A landscape with many peaks, sampled at points; each row gives a point and its height.
From any point a climber steps to the highest of the 2 points nearest to it. It stops when none of these is higher. Distance is the straight distance between rows; heights are no part of it.
dip height 640: -38 -9 -8 -41 -12 -38 33 -34 -9 13 2 8 -10 -14 2 33 -52 -34 -13 -17 54
 -15 39 53 -10 -17 43 -16 -3 11
Dokam height 646: 3 23 -21 -13 -24 1 29 4 27 -25 -11 40 22 -1 -10 -19 -6 -20 -31 19 -33 60
 59 14 34 -11 43 -30 -19 11
Sazi height 710: -25 -8 11 -27 -11 -14 19 -35 14 4 15 4 6 12 9 13 -15 -16 -3 -7 81 -3 22
 38 -25 -9 46 2 9 -12
nilup height 420: 22 -1 -26 34 1 4 -19 5 -11 10 -1 21 5 -37 25 -2 34 8 -31 -21 -15 17 27
 -28 -14 11 16 9 39 0
Bisal height 406: 4 -27 -4 30 -25 -29 -20 -20 -19 2 1 -19 15 -7 5 -57 -1 7 -18 -7 -13 29
 -74 7 -12 33 21 15 -22 -15
bezut height 236: -21 -6 -28 49 67 -3 -16 -7 20 31 10 24 19 46 -25 6 -6 19 9 -28 20 -7 -19
 3 5 33 -8 1 2 3
Toge height 324: -8 10 26 8 -27 -33 -6 -20 2 -3 -9 21 9 33 -9 7 11 21 -16 -9 -1 51 -39 34
 -28 -21 11 20 -42 53
fiso height 376: -23 0 9 -2 43 -9 15 60 30 17 25 -10 -3 9 -31 13 -13 37 9 -6 -28 -43 -5
 -19 -7 10 -48 -23 18 0
Zim height 421: 11 -26 -19 -20 -25 7 19 51 -5 14 -5 -33 -18 -10 17 -36 15 9 37 -15 19 12
 -1 9 -33 35 1 21 18 -40
dela height 404: 3 4 14 9 -7 2 -9 13 14 -5 10 22 4 -46 17 6 11 -11 -28 -15 6 -3 48 -32 0
 -10 31 3 26 -10
zem height 405: -16 -2 18 -14 8 18 -3 13 -13 28 29 4 -37 -37 3 11 -6 13 15 -11 -31 -58 8
 -21 16 -7 1 11 -4 4
Bitu height 602: 9 -9 -53 -32 62 1 34 45 41 27 9 -5 4 2 -4 25 -8 13 1 -12 -9 12 34 8 -36
 41 30 11 31 -32
Zotut height 594: -34 54 24 -18 -45 -7 35 -18 -9 -27 34 31 -22 15 7 -31 -18 -10 11 -7 -19
 -3 24 2 0 -53 21 -21 -31 -11
nuz height 393: 46 -18 -24 -3 -24 -9 2 47 -14 -15 17 -49 -13 3 2 -17 35 14 15 4 6 14 -19
 8 -61 50 -38 13 39 -29
Fite height 382: 1 -44 14 2 -16 18 -1 -22 17 9 8 84 -39 -49 20 13 1 9 -11 -7 -19 -21 64
 -26 17 -3 20 40 6 -27
Zir height 451: 20 -25 -2 33 -19 -17 -33 -52 -27 -5 -19 -3 -11 7 9 -35 1 -1 0 -3 31 31
 -74 7 5 13 24 38 -41 -6
belez height 399: 1 18 34 5 6 10 6 67 31 -2 20 -19 19 23 -37 -16 1 31 22 -1 -33 -22 -13
 -13 -4 -6 -43 -14 8 -13
dav height 333: 13 -17 -22 -24 23 25 19 49 32 35 -21 -1 5 -7 -16 36 -5 -3 4 -3 -37 -18 0
 44 5 31 7 -22 16 10
zib height 550: 13 -24 -44 -13 34 11 -11 37 9 8 17 -20 -23 -22 -15 -28 15 26 21 -12 -66
 -29 38 -36 -10 26 5 13 -21 -9
lon height 498: -19 6 26 12 -16 19 9 17 31 21 -1 27 -3 15 2 -4 14 21 15 -7 1 -4 -2 15 20
 -37 10 -15 3 1
kozo height 802: -4 -39 -11 35 -11 12 -16 -5 -10 24 -29 19 -2 -29 14 -36 15 13 6 -14 -18
 3 3 9 26 2 24 8 -36 19
Zin height 206: -4 7 -12 0 108 -21 2 17 -18 16 44 -1 16 -22 6 38 -34 35 -35 -13 -6 -26 5
 -37 -23 -25 -19 14 41 -28
zaru height 533: -6 -4 -38 -14 18 0 11 -26 20 14 -13 23 -2 1 15 59 -6 -24 -24 0 20 32 30
 27 -3 10 52 -15 28 12
guto height 472: 23 -27 -25 78 9 -17 -3 -37 -22 -16 -41 -55 15 4 -17 -13 21 57 -20 7 -22
 43 -33 -32 -22 22 -32 2 41 12
Sib height 456: -21 30 20 1 -17 0 29 47 -6 3 11 -6 21 -49 -9 -7 -16 -32 -27 -27 -14 -30
 -22 14 4 -1 -7 -23 24 0
Feda height 688: 12 18 29 -66 -37 11 -1 -32 4 -39 55 -7 -19 28 -1 0 9 -36 20 23 40 -11 17
 2 -15 -7 8 27 -11 -33
Bebir height 197: 6 11 15 11 36 3 -13 18 23 1 23 -5 17 58 -23 15 2 -23 29 14 23 -38 -8 11
 20 32 -57 1 -18 -31
loka height 365: 30 9 -4 17 -15 -4 4 38 -44 4 5 -48 -2 -33 8 -12 9 28 -6 -12 -22 17 -41
 -14 -53 27 -38 26 61 -14
nezi height 603: 28 34 16 26 6 16 -1 30 6 -10 -19 -32 20 -10 -18 8 -12 -45 14 -11 23 -20
 -34 -25 23 6 -38 -10 6 -24
vufum height 672: 72 2 -37 -16 29 25 -31 26 25 -7 -5 -27 5 -5 -20 18 12 -13 28 2 -36 -4 21
 -9 -13 31 6 2 6 -13
Bas height 521: -30 25 13 11 -66 -15 44 -1 -29 -10 -18 29 -17 -11 24 -22 -14 -13 -3 -22
 1 30 -9 42 19 -43 19 -44 -5 16
kisu height 444: 31 -9 -38 71 6 -8 -15 -38 -18 10 -32 -2 21 -30 7 -2 35 25 -33 -10 -31 30
 -1 -24 -18 4 -21 -2 47 18
nalop height 696: -20 -32 -19 10 -8 12 14 28 20 18 1 8 28 14 -8 -53 18 29 -4 -17 -32 27 -5
 31 -17 21 41 15 -9 -1
kozer height 709: -3 -9 -9 -21 -8 -26 -27 -37 33 -16 25 1 10 56 -12 -12 27 25 11 30 -15 27
 12 -9 -26 -4 26 1 -36 31
govar height 455: 11 -19 -57 -30 34 20 -3 -19 11 2 -18 -19 -13 -8 12 14 -13 -36 15 4 22
 -20 40 -20 30 30 20 -34 -2 -5
mavu height 494: 8 3 5 0 33 -1 -3 29 31 -14 19 14 -25 -30 -8 32 -8 4 -3 12 -26 -68 14 -68
 40 -26 -1 -18 -16 -10
gadas height 433: 12 3 46 23 -8 11 -13 42 -7 -7 -6 -33 19 4 -22 -37 -7 33 23 14 -40 -4 -47
 -5 9 -21 -46 -11 -15 14
vilo height 520: 31 43 21 -22 -20 3 -31 8 -5 -28 32 -7 24 -4 -29 -4 7 -36 7 10 -55 -12
 -11 2 -8 12 6 28 -35 3
nani height 118: -25 0 34 -16 28 16 -12 -14 -47 8 -16 -33 -19 -9 14 17 -41 -10 13 14 33
 -38 1 -17 17 -8 -53 21 15 -4
zup height 593: -14 -22 28 23 -2 -21 -29 -2 33 -15 -5 0 22 -30 19 -31 29 14 -7 13 -48 37
 -16 6 -24 -16 12 6 -46 49
rem height 447: 25 -12 -6 -42 -14 20 11 -7 -7 2 -3 -13 14 -8 -7 -17 -11 -25 2 30 -39 29
 5 55 -2 40 17 40 -51 12
nomon height 579: -46 6 13 -4 -48 -23 41 -22 -16 10 -6 15 -18 -22 22 10 -29 -33 -12 -33 42
 11 4 54 8 -25 32 -9 9 13
rulo height 535: 53 11 11 4 -37 14 -19 8 -11 -34 1 -40 3 1 -8 -34 8 -31 13 4 20 -1 -44
 -23 12 21 -18 -2 2 -33
diviz height 537: -52 25 34 3 -14 -14 23 -26 7 -1 23 51 -29 7 10 3 -21 11 -3 0 10 -11 32
 -26 26 -57 -1 -13 -26 -7
Bezu height 462: -14 1 14 8 -4 -6 0 -10 45 16 -2 58 -10 34 -12 22 8 26 18 19 -26 -6 9 3
 25 -48 14 -19 -38 16
Repi height 501: 30 -31 9 39 -24 5 -32 -28 4 -8 -34 11 -5 -1 17 -44 13 -4 26 -2 30 25 -37
 6 34 -19 34 18 -60 -15
getif height 486: -7 6 17 -24 -27 -8 28 50 4 -16 40 -33 27 6 9 -54 1 -12 11 2 21 -16 4 -7
 -35 15 -27 -14 9 -59
guk height 259: 17 7 16 43 23 14 -35 -38 -46 -2 -16 11 -3 16 3 6 2 17 -9 -5 18 39 -43 3
 5 -7 0 72 4 2
suke height 632: -23 -1 -4 -20 4 -20 -10 -36 16 13 32 30 -6 61 -11 33 9 25 7 11 3 15 -3 6
 -16 9 24 17 -14 26
fas height 490: -55 -2 8 -13 5 2 9 -29 1 24 12 19 -24 13 14 -7 -18 -1 24 -12 38 -30 9 -4
 38 -18 -9 -16 -24 7
gop height 693: 18 7 -20 12 -16 32 24 33 27 -2 -37 15 26 -28 -15 -22 1 -24 -21 -2 -27 32
 23 18 44 -3 33 -24 -8 2
bifo height 288: -12 5 29 45 13 7 -24 -12 -20 5 -37 8 7 26 -19 4 -12 17 7 4 9 24 -40 5 31
 -17 -20 34 -19 20
luvug height 454: 37 5 -11 27 -18 0 -15 -37 16 -2 -43 4 -8 12 -15 43 43 15 -11 13 16 39
 -27 15 -13 -9 7 9 33 38
Fevef height 651: -8 -36 -18 12 -30 7 15 26 -5 15 -20 -6 16 7 16 -74 2 16 13 -19 -15 15
 -31 24 2 13 25 -21 -16 -23
tida height 460: -20 17 41 -3 -30 5 23 20 21 8 10 7 8 -2 3 7 3 11 -9 -7 33 12 -20 33 -7
 -30 9 -15 34 6
toz height 746: 23 -16 -27 40 -5 22 -12 8 11 12 -46 1 14 -18 -9 -15 13 -24 9 -25 -10 6
 -12 2 33 8 23 -12 -22 1
gare height 453: -51 -32 2 -21 -13 8 25 -16 4 23 4 22 -43 -16 35 -27 2 29 12 3 15 -41 40
 -2 34 -38 11 -30 -14 4
pipo height 540: -16 -28 -15 3 3 -22 -18 -30 10 16 -23 -12 7 3 5 -1 14 14 2 13 -37 23 -16
 33 -29 7 5 -6 -35 65
rero height 375: -16 -16 -13 -21 -10 27 10 19 -16 23 -13 -7 -22 -45 12 -9 -6 -6 0 -19 -23
 -27 10 19 19 10 15 -15 9 21
pil height 440: 21 12 33 0 22 20 -27 19 -18 16 11 -17 -24 -21 3 32 -4 30 10 7 -22 -22 6
 -36 6 -16 -20 20 29 14
vami height 215: -2 11 -38 15 99 -23 4 9 -22 21 6 -12 12 -40 3 14 -33 10 -32 -35 20 -34 6
 -26 -10 -8 -41 -5 32 -20
runet height 315: -32 -19 48 52 12 1 -21 -9 -5 27 -18 49 -8 11 -4 -1 7 51 -2 4 -16 8 -2
 -12 32 -28 -17 41 -26 25
govaf height 542: 12 -31 -18 40 -22 18 7 18 27 14 -52 3 -1 15 16 -35 26 27 26 -4 20 15 -4
 3 18 -22 -2 -48 6 -3
gedum height 546: 23 -21 7 42 7 8 -27 -10 28 1 -15 5 15 37 -9 -38 13 5 46 -8 30 4 -40 8 22
 -9 7 11 -57 -13
Merim height 464: 6 -17 -21 6 43 -23 17 3 17 -20 20 67 -2 -46 15 61 -14 -15 -42 11 -11 -27
 33 -19 15 -12 47 -5 15 -6
revot height 480: -11 -15 3 -41 -26 24 40 28 30 -1 11 -20 1 15 26 -46 12 23 19 8 10 9 33
 14 -26 -15 32 -22 20 -32
vadev height 556: 31 43 -8 43 16 3 2 -12 2 2 -7 -2 34 1 -18 19 5 -29 -19 -30 19 16 -56 8
 -10 22 3 25 35 -24
rorig height 252: -42 -25 -28 33 31 0 -5 -14 25 35 6 46 17 38 -14 -17 13 12 6 -25 4 -4 1
 20 17 22 29 4 -27 3
Ponat height 262: -15 23 -13 31 13 -1 -25 -44 -38 3 19 36 0 -3 5 -15 -12 -35 1 -36 19 -8 4
 -24 35 11 25 30 -39 -3
sumev height 368: 28 26 27 -28 -37 -15 0 -6 7 -16 7 22 -4 25 -30 40 20 -5 -9 -5 -13 34 -37
 63 -32 -10 20 28 -15 41
zador height 644: -4 -21 -2 25 -3 -4 -8 6 46 -10 -6 8 42 9 -3 -52 22 10 6 4 -36 34 -12 20
 -10 -10 38 2 -51 7
lotis height 499: -13 -2 -21 4 35 -37 17 -21 12 10 -2 47 7 -34 11 74 -28 -30 -41 -12 25 2
 32 28 -3 -15 59 -15 29 7
tepi height 327: 14 5 7 -3 -18 17 0 44 2 7 25 -4 -16 -43 13 -18 29 24 1 -30 -28 8 33 -28
 -40 1 37 49 24 -32
dubeg height 727: 57 7 -8 -16 24 9 -34 21 23 -14 18 -32 -13 -1 1 27 12 6 28 2 10 -16 21
 -47 -29 13 -3 2 31 -14
reke height 578: 22 2 14 -50 -48 8 -3 -7 -10 -38 41 -11 -5 34 6 -26 28 -39 23 41 -8 -10
 14 27 -4 15 -10 18 -41 -30
deko height 598: 30 62 27 -28 -16 -1 -17 3 12 -32 20 11 13 14 -36 40 -10 -51 10 2 -5 -5
 -13 -1 15 -8 2 0 -19 6
kazag height 330: -32 27 19 39 -7 -14 -24 -19 -55 -32 -11 11 22 13 -7 -21 -21 -13 -33 -3
 -9 47 -28 -34 26 -8 2 37 -19 6
bep height 592: -2 -13 -1 27 -36 -7 1 -6 -2 9 -38 -16 14 10 -2 -32 8 11 17 5 -7 12 -54
 25 12 -13 -7 -35 -18 14
nezoz height 435: -6 -13 -7 -17 -3 -9 10 9 29 -22 15 53 -7 -25 4 35 7 -4 -30 20 -40 -6 49
 -28 21 -6 41 -17 9 3
zag height 101: -21 -21 -7 16 55 13 -5 2 -46 15 -11 -40 -21 -5 11 -7 -31 16 14 -13 21
 -38 -2 -19 12 24 -73 -2 18 -2
zezu height 509: 8 -19 -27 -5 -23 28 32 25 29 -10 -31 -11 2 12 33 -54 18 20 15 11 19 31
 44 0 -4 -18 23 -57 23 -20
zefa height 591: 24 25 19 -76 -47 -9 -13 -36 -10 -45 33 -15 -35 24 10 20 1 -21 13 19 26 8
 22 -23 -13 -17 4 -1 -8 17
pazog height 507: -1 -1 -10 44 2 -8 -13 -26 -16 -17 -24 -34 23 27 -18 -5 10 27 -27 17 -6
 40 -39 -11 -17 12 -24 4 27 33
Kaso height 549: 22 15 -29 -4 39 -7 7 70 -1 22 5 -17 -7 -42 -11 18 3 -3 19 -31 -27 -23 1
 3 -43 26 -38 0 27 -25
Pab height 334: -24 -33 31 27 -13 -13 -21 -36 -5 20 -4 93 -16 -7 1 6 0 45 -11 9 -23 2 25
 -29 18 -17 -21 35 -22 26
Linud height 493: -24 18 22 -3 41 -14 20 45 -4 28 21 -6 11 -49 -12 19 -25 5 -38 -24 0 -48
 -4 -1 -22 -8 -3 -1 33 -3
kigad height 69: -12 -27 -3 34 15 -3 11 -35 -53 -14 -47 -50 -5 38 0 16 -7 9 1 22 5 -6 -38
 18 14 38 -84 9 30 -18
Lurop height 477: 45 17 38 31 -17 12 -24 25 -1 -32 -7 -21 20 10 -18 -49 -3 5 19 12 -6 16
 -56 -23 19 -27 -13 4 -21 -24
dited height 496: 43 -22 -8 10 -12 10 -23 -11 38 -12 -21 -24 -1 42 -21 12 41 32 10 24 29
 31 -33 15 -19 -7 -9 -11 27 36
rokis height 476: -27 10 11 -51 -30 -39 17 -11 20 -28 34 -4 7 1 12 21 -9 -2 -30 25 17 12
 48 -11 -27 -36 43 -44 29 18
tozo height 88: -15 -35 -22 22 18 0 9 -32 -51 4 -20 -62 -14 10 18 -11 -19 3 12 9 45 -18
 -9 -16 2 46 -78 -15 34 -15
Zod height 487: 9 -2 -53 -24 39 4 -15 -32 -18 10 7 12 -10 -10 12 35 -8 -18 -1 -3 -25 -16
 13 -1 11 18 17 -20 5 15
vok height 412: -9 8 14 -42 0 -14 4 -24 -19 0 42 8 -44 1 9 68 -19 -7 22 20 -22 -40 7 -37
 11 -17 5 7 -23 17
fozi height 475: -21 36 18 -14 -47 -1 24 17 -22 -11 -5 6 5 -29 -2 -15 -11 -30 -1 -11 -22
 -9 -16 24 22 -31 -3 -47 -7 16
disop height 286: 4 -5 -26 -23 -22 -11 11 -3 9 -13 -35 -25 31 13 -18 -17 5 -41 4 26 -42 1
 -13 46 4 25 -21 -44 -40 20
Basi height 364: 11 6 38 -10 -31 2 19 -12 -14 -17 -19 -27 -7 24 0 13 -1 -18 0 30 58 3 -49
 23 6 -3 -53 3 26 -9
fiseb height 610: 16 51 10 30 10 8 -9 -3 -2 -2 6 19 20 -38 -9 29 -10 -52 -18 -41 13 -3 -14
 1 9 -2 29 14 18 -12
zuzif height 344: 18 11 -8 0 -12 -1 -2 51 -26 8 11 -42 -14 -61 17 -15 16 12 8 -25 -7 1 16
 -40 -45 8 -6 19 42 -16
ret height 599: 3 -23 -23 47 31 -11 -43 -22 31 -15 8 15 17 47 -8 -9 25 30 -4 13 22 24 30
 -50 5 16 -7 -14 7 17
saz height 260: -3 23 -34 -46 -18 -26 7 -9 -11 -13 -5 -7 15 16 -23 22 1 -51 -11 11 -36
 -13 0 15 0 34 -26 -50 -24 37
toso height 519: -10 25 26 -58 -26 -45 6 -29 -11 -30 28 -13 -14 15 8 46 -34 -14 -17 26 42
 9 35 -33 -21 -36 5 -22 3 27
sak height 584: -14 -17 3 -5 -2 -7 16 48 17 10 -2 -47 -1 -14 3 -18 7 33 8 -4 33 -8 15
 -25 -29 -7 -30 -40 42 4
Lof height 241: -8 12 -17 19 48 7 -11 -19 -7 16 14 42 -11 -44 15 7 -11 -29 -17 -42 14
 -43 34 -20 37 4 31 20 -17 -28
nuko height 563: -24 2 13 -10 31 -15 -12 -18 -9 25 28 16 8 56 -19 33 -2 33 3 19 -19 -1
 -29 29 -24 24 -25 27 7 28
falo height 317: 0 24 3 -33 -51 -24 37 -36 -13 -14 -22 -23 -6 20 4 38 4 -44 -7 13 44 0
 -24 28 -5 3 -45 -30 5 11
ges height 325: -44 20 42 -11 -21 -10 9 -28 -70 -21 8 8 -13 27 8 1 -36 -10 -24 -11 32 32
 -40 13 -1 -2 -4 61 6 -6
pefu height 326: -25 -21 -23 10 45 -16 23 32 26 30 -25 41 -12 -46 19 35 0 25 -48 -16 5
 -39 12 18 19 -5 14 -37 30 16
Pumel height 411: 33 6 -9 -16 -35 6 -12 -24 0 -10 -23 -2 -6 10 -17 24 27 -18 1 7 -3 25 -28
 45 -12 6 12 15 -1 31
tevuk height 735: -6 -26 -2 8 -46 -1 -4 -28 -26 9 -40 17 -20 -24 25 -37 -1 -6 19 -6 -23 21
 2 27 36 -24 28 -3 -72 30
lazos height 212: 40 35 9 15 -1 12 -4 -45 -58 -9 -4 -19 -1 -27 12 20 -11 -28 -13 -6 22 12
 -48 -3 -2 1 -23 45 38 -28
rup height 459: 24 21 11 -8 -50 -9 -30 -10 -16 -38 0 -15 13 -21 -8 -23 16 -18 -5 9 -35
 26 -10 -12 -4 -16 19 2 -35 34
rinov height 601: -10 31 -20 -35 -17 29 51 2 24 -26 1 3 15 1 5 -37 -22 -31 -14 21 2 38 52
 11 29 -10 42 -51 -4 -7
guga height 815: 4 -2 10 -55 -23 6 14 -21 18 -21 28 5 -9 37 5 6 8 -36 10 10 71 6 5 48 -17
 8 22 16 7 -28
tib height 356: 1 -15 -53 -11 29 24 34 49 2 27 -46 -16 -28 -66 15 -4 -1 7 -19 -26 -21
 -27 19 9 26 19 -4 -28 16 11
Zovob height 313: 28 -18 -16 -20 16 24 12 27 36 23 -38 -21 24 -8 -25 5 -6 -9 6 25 -54 8
 -13 58 8 27 -3 -20 -29 23
sazu height 661: -3 16 -1 -8 2 19 -12 -24 46 -15 38 0 -2 56 -26 -7 -3 4 41 33 -22 -37 5
 -42 5 -29 -9 -16 -46 -36
Toziz height 428: -49 -25 2 -1 -1 4 10 0 0 29 5 20 -38 -3 6 -30 13 51 12 7 -29 -50 9 -9 37
 -33 -18 -26 -24 32
Nivuk height 419: 24 9 -12 8 -40 -14 -37 -41 -35 -12 -14 -4 -10 -26 11 4 29 -1 -21 14 -31
 34 7 -17 -15 -4 14 8 -5 49
sar height 516: -18 -7 -4 -30 -40 -4 19 5 22 -15 10 -15 15 -23 19 -9 12 -3 -38 12 15 30
 47 -1 -25 -13 42 -37 50 12
nima height 621: 11 -17 -19 -20 5 -5 19 38 25 9 -15 -47 8 -11 2 10 0 -11 16 -3 29 -28 13
 2 -26 23 -37 -44 35 -16
Rel height 296: -24 11 -10 19 -35 -39 10 -25 -5 5 -25 46 6 30 0 12 6 -2 -29 -28 -4 47 5
 17 3 -18 13 -23 -33 51
nofo height 441: 23 -18 12 -36 -51 -2 31 24 -2 -24 14 -37 5 5 30 -49 8 -16 2 17 49 -2 -18
 23 -33 6 -8 -19 28 -55
ponuf height 580: 13 -8 -35 14 12 -11 -10 54 -18 -2 13 -36 0 -29 -19 -41 13 13 22 -25 -44
 -8 0 -21 -32 46 -31 -2 0 -13
seta height 272: -55 1 -1 28 -13 -20 16 -15 9 15 0 70 13 26 -7 -29 6 2 -8 -28 -8 18 0 31
 23 -16 34 -5 -50 12
Pilog height 279: -10 15 -24 -58 -17 -34 25 -29 -20 -3 -9 -16 -12 -1 8 57 -16 -59 -14 13 8
 -29 17 15 -5 23 -35 -53 -1 25
veb height 51: -36 -21 7 24 14 16 -18 -17 -57 -21 -52 -43 -8 20 6 -5 -21 15 3 9 3 7 -27
 -23 24 -4 -49 11 27 12
Zibo height 427: 5 -17 -31 -30 -15 29 8 -19 6 0 -23 -22 -4 7 17 -17 -4 -44 31 -2 43 -11
 21 5 27 17 14 -29 -6 -12
fon height 407: -56 15 50 4 42 11 2 16 -5 -3 -8 -5 16 25 -13 23 -35 7 -12 -2 24 -5 -15
 -4 11 -20 -16 32 27 -14
vobub height 645: -7 -17 -8 22 14 -27 -39 -20 51 -20 30 21 28 43 -21 -10 30 32 -11 31 -25
 24 29 -42 -16 1 19 -4 -19 17
Gepa height 185: 73 17 4 -1 -11 27 -23 -22 -42 0 9 2 -15 -23 6 16 19 -24 5 -19 -2 7 -45
 41 -23 9 4 56 18 -21
gusu height 227: -24 7 -8 33 63 -22 0 3 -9 21 0 27 7 -47 3 2 -25 -1 -49 -30 44 -39 24 -28
 15 -10 4 2 11 -12
luv height 366: -22 6 -6 36 -30 -32 -17 -31 -21 -17 6 15 32 9 -4 -39 5 -4 -31 -8 -8 50
 -38 -7 -5 10 30 17 -33 19
Kam height 448: 5 -20 6 -34 -34 15 33 35 21 0 10 -19 1 1 15 -25 14 4 6 -10 37 16 -6 37
 -40 10 29 15 34 -37
vur height 235: 8 17 11 31 27 23 -23 -24 -60 -10 -4 -16 0 -7 19 -4 -19 -7 -15 -14 37 23
 -27 -27 4 -6 -2 59 28 -34
dibi height 363: 16 7 14 -24 8 14 -25 -30 -12 16 53 5 -30 9 2 47 -1 14 26 22 -36 -39 -2
 -19 -19 -1 3 45 -3 -15
vom height 170: -18 25 35 -12 28 -8 0 -1 -12 7 36 -2 7 35 0 34 -14 -36 5 30 24 -49 8 10
 19 20 -52 14 -20 -31
lam height 458: -35 -9 19 4 -10 -10 -3 -14 -18 27 -22 16 -14 5 3 -25 -5 33 26 5 -20 -10
 -17 9 28 -38 -23 -24 -58 50
valat height 392: 7 -1 -15 -16 -37 20 7 -32 5 -16 -31 8 -14 29 18 -23 8 -15 35 8 44 24 8
 18 27 -27 26 -33 -19 0
Buvin height 431: 7 -37 18 2 -14 2 -10 -22 42 17 -32 59 -16 9 8 17 16 32 23 22 -27 27 32
 33 17 -36 32 14 -55 20
Dif height 670: 40 -9 -4 -50 11 -1 -4 44 40 -5 0 -47 2 -13 1 27 -5 -11 21 11 31 -29 34
 -19 -35 0 6 -19 24 -28
gugo height 595: -4 -3 -2 34 22 9 -20 -20 33 -4 8 6 14 48 -24 -44 3 10 52 3 0 -21 0 -21
 28 -18 -3 -18 -68 -16
Kif height 555: -10 0 -3 53 17 5 -20 -2 4 1 -19 -5 11 16 -5 2 5 19 -16 -4 31 21 2 -38 12
 5 -21 -4 33 11
Kobu height 571: 1 -29 -62 -11 48 17 20 -3 31 33 -6 14 7 16 6 23 -2 15 -22 1 -6 29 32 19
 -2 42 48 -8 26 6
gib height 452: -6 8 16 -13 28 -17 3 -15 -5 -8 30 20 -33 -32 6 67 -33 -16 1 18 4 -57 17
 -51 31 -38 19 -1 -16 4
bigub height 142: 5 21 47 -26 -4 1 -7 -8 -38 2 19 -15 -19 -10 13 28 -20 -36 9 23 32 -45 7
 9 8 5 -44 21 -6 -17
zif height 495: -44 -17 -18 7 23 -34 -18 -42 -28 22 -1 6 -11 12 -2 -18 -2 27 -7 0 -28 -7
 -6 -3 4 6 -24 -5 -57 70
Gara height 522: 7 8 10 -14 47 2 13 51 -14 49 11 -6 -17 -57 7 30 -15 10 5 -27 -12 -63 -6
 12 -20 3 -30 5 27 -16
mog height 358: -6 -20 20 25 10 -5 -25 -32 -12 3 24 77 -18 -31 19 19 -4 27 -25 9 -16 -12
 42 -67 8 -4 -12 36 15 -11
laz height 628: 14 -12 -45 -30 46 -18 20 65 51 17 -19 -29 -2 -27 -15 29 -2 6 27 -3 27 8
 41 -4 -40 13 17 -14 32 -31
rek height 504: -9 17 16 -25 43 -14 -23 -16 -18 -12 4 2 -1 63 -19 69 -16 25 -7 37 -20 23
 -20 -7 -12 -1 -29 23 19 34
Magev height 218: 19 -1 -18 22 45 5 -14 18 33 12 -4 8 20 45 -28 12 5 -20 32 -24 27 -24 -12
 22 1 46 -17 1 -10 -28
lezi height 538: -5 19 12 -11 -22 14 8 6 4 -26 42 -23 15 33 -3 -72 6 11 29 15 -3 -18 6
 -37 -8 -11 -7 -20 -8 -31
meba height 677: 13 58 34 12 8 10 -20 4 12 -21 9 4 16 -7 -15 15 -14 -49 4 -12 28 -13 -2
 -33 36 -13 8 5 -11 -13
duso height 371: -70 14 46 9 9 -3 11 -11 -22 -6 5 13 15 32 4 6 -27 9 -30 -7 45 34 -18 8
 -4 -22 10 46 28 -6
vike height 450: -45 28 39 -22 28 -1 -3 1 -24 -14 -19 -1 12 45 -19 54 -29 -9 -20 18 -4 10
 -23 15 -5 -2 -43 25 33 10
Rogeb height 508: 16 29 -4 29 41 0 6 17 -4 -4 1 -35 29 9 -16 20 -9 -5 -18 -13 17 8 -27 -9
 -34 28 -51 16 55 -27
Sef height 664: -13 7 13 -3 -58 -15 7 -28 -16 -22 2 41 -17 -5 15 -45 5 4 7 1 -37 23 40
 -1 9 -45 29 -8 -62 14
rivi height 559: -12 2 -18 -28 -19 14 51 21 23 -17 -3 -30 35 -22 3 -35 -21 -34 -33 -3 27
 26 36 11 -9 4 46 -37 21 -26
Nalir height 413: -11 11 36 -4 -42 -5 25 -2 -8 -22 -4 -28 15 5 4 -11 -9 -4 -22 15 52 22
 -42 8 -13 -21 -10 -4 44 -5
Vutat height 590: -3 30 19 4 -24 21 -2 -12 33 -26 36 6 10 41 -17 -43 19 20 15 23 -23 1 4
 -26 -15 -39 15 -1 -26 -25
Fodeb height 160: 48 23 34 -13 -16 21 -11 20 -16 -10 22 -27 -9 -26 4 15 12 -10 -1 -10 22
 -6 -20 -2 -34 0 -2 42 43 -12
karor height 403: 11 -56 15 10 -31 31 -10 -16 37 21 -17 71 -28 -10 13 1 20 33 13 9 -25 5
 53 -3 18 -15 26 39 -26 -17
Mopi height 355: -9 -8 -20 -7 31 -4 8 54 27 20 5 -7 11 5 -32 16 5 12 -2 -2 -49 -37 -14 24
 -8 31 -33 -42 20 21
buk height 541: 8 -27 6 3 -16 13 -11 13 21 8 -8 -30 -12 22 10 3 29 52 14 14 25 13 -2 -13
 -20 -9 -19 -22 48 26
tanet height 414: 34 8 -28 -34 17 31 10 1 -11 14 1 -12 11 -31 -16 -8 -20 -25 -12 16 -57 16
 24 19 17 42 24 12 -32 17
Fedep height 622: 28 -28 -54 -11 14 7 -1 17 4 -1 -12 -41 9 8 -10 -6 14 -15 17 3 -20 -9 18
 14 -21 65 -27 -26 8 -13
fol height 517: 8 -27 -13 75 27 6 -28 -19 -33 -12 -32 -7 -3 20 14 -14 8 39 -16 -5 26 51
 0 -41 -4 12 -24 37 43 -11
fev height 293: -33 33 8 24 -11 -10 3 -14 -45 -3 17 11 20 -1 -8 -26 -28 -36 -13 -22 8 0
 -43 -11 30 20 -3 12 -20 -1
lakaz height 503: 23 -13 9 -47 -51 2 14 3 -18 -23 14 -11 11 12 8 -43 12 -34 9 48 -34 13 -3
 64 -1 24 -1 15 -65 -18
bodig height 323: 15 13 18 -18 -14 25 -15 0 -22 7 54 0 -10 -14 3 -4 12 7 10 -14 -41 -20 6
 2 -36 16 18 58 2 -18
Mati height 525: 14 -19 -23 -8 23 9 0 52 30 2 -10 3 -34 -43 4 -5 14 17 12 -12 -23 -36 50
 -56 26 -7 1 -9 -8 -16
laki height 342: 3 -15 -42 15 54 -5 5 29 14 27 -44 -5 -30 -54 15 32 -2 14 -18 -25 10 -52
 11 -10 33 -7 -14 -45 22 11
kati height 479: 35 15 24 -11 27 15 -16 15 -31 27 22 -21 -9 -18 14 43 -9 8 8 5 -15 -37
 -14 15 -19 10 -55 18 34 -7

Where does a climber stop that starts at each point below?
bifo: lon
tepi: nalop
gusu: sazu
Bebir: dubeg
Zibo: dubeg
ges: kozer
nilup: kozer
pefu: ponuf
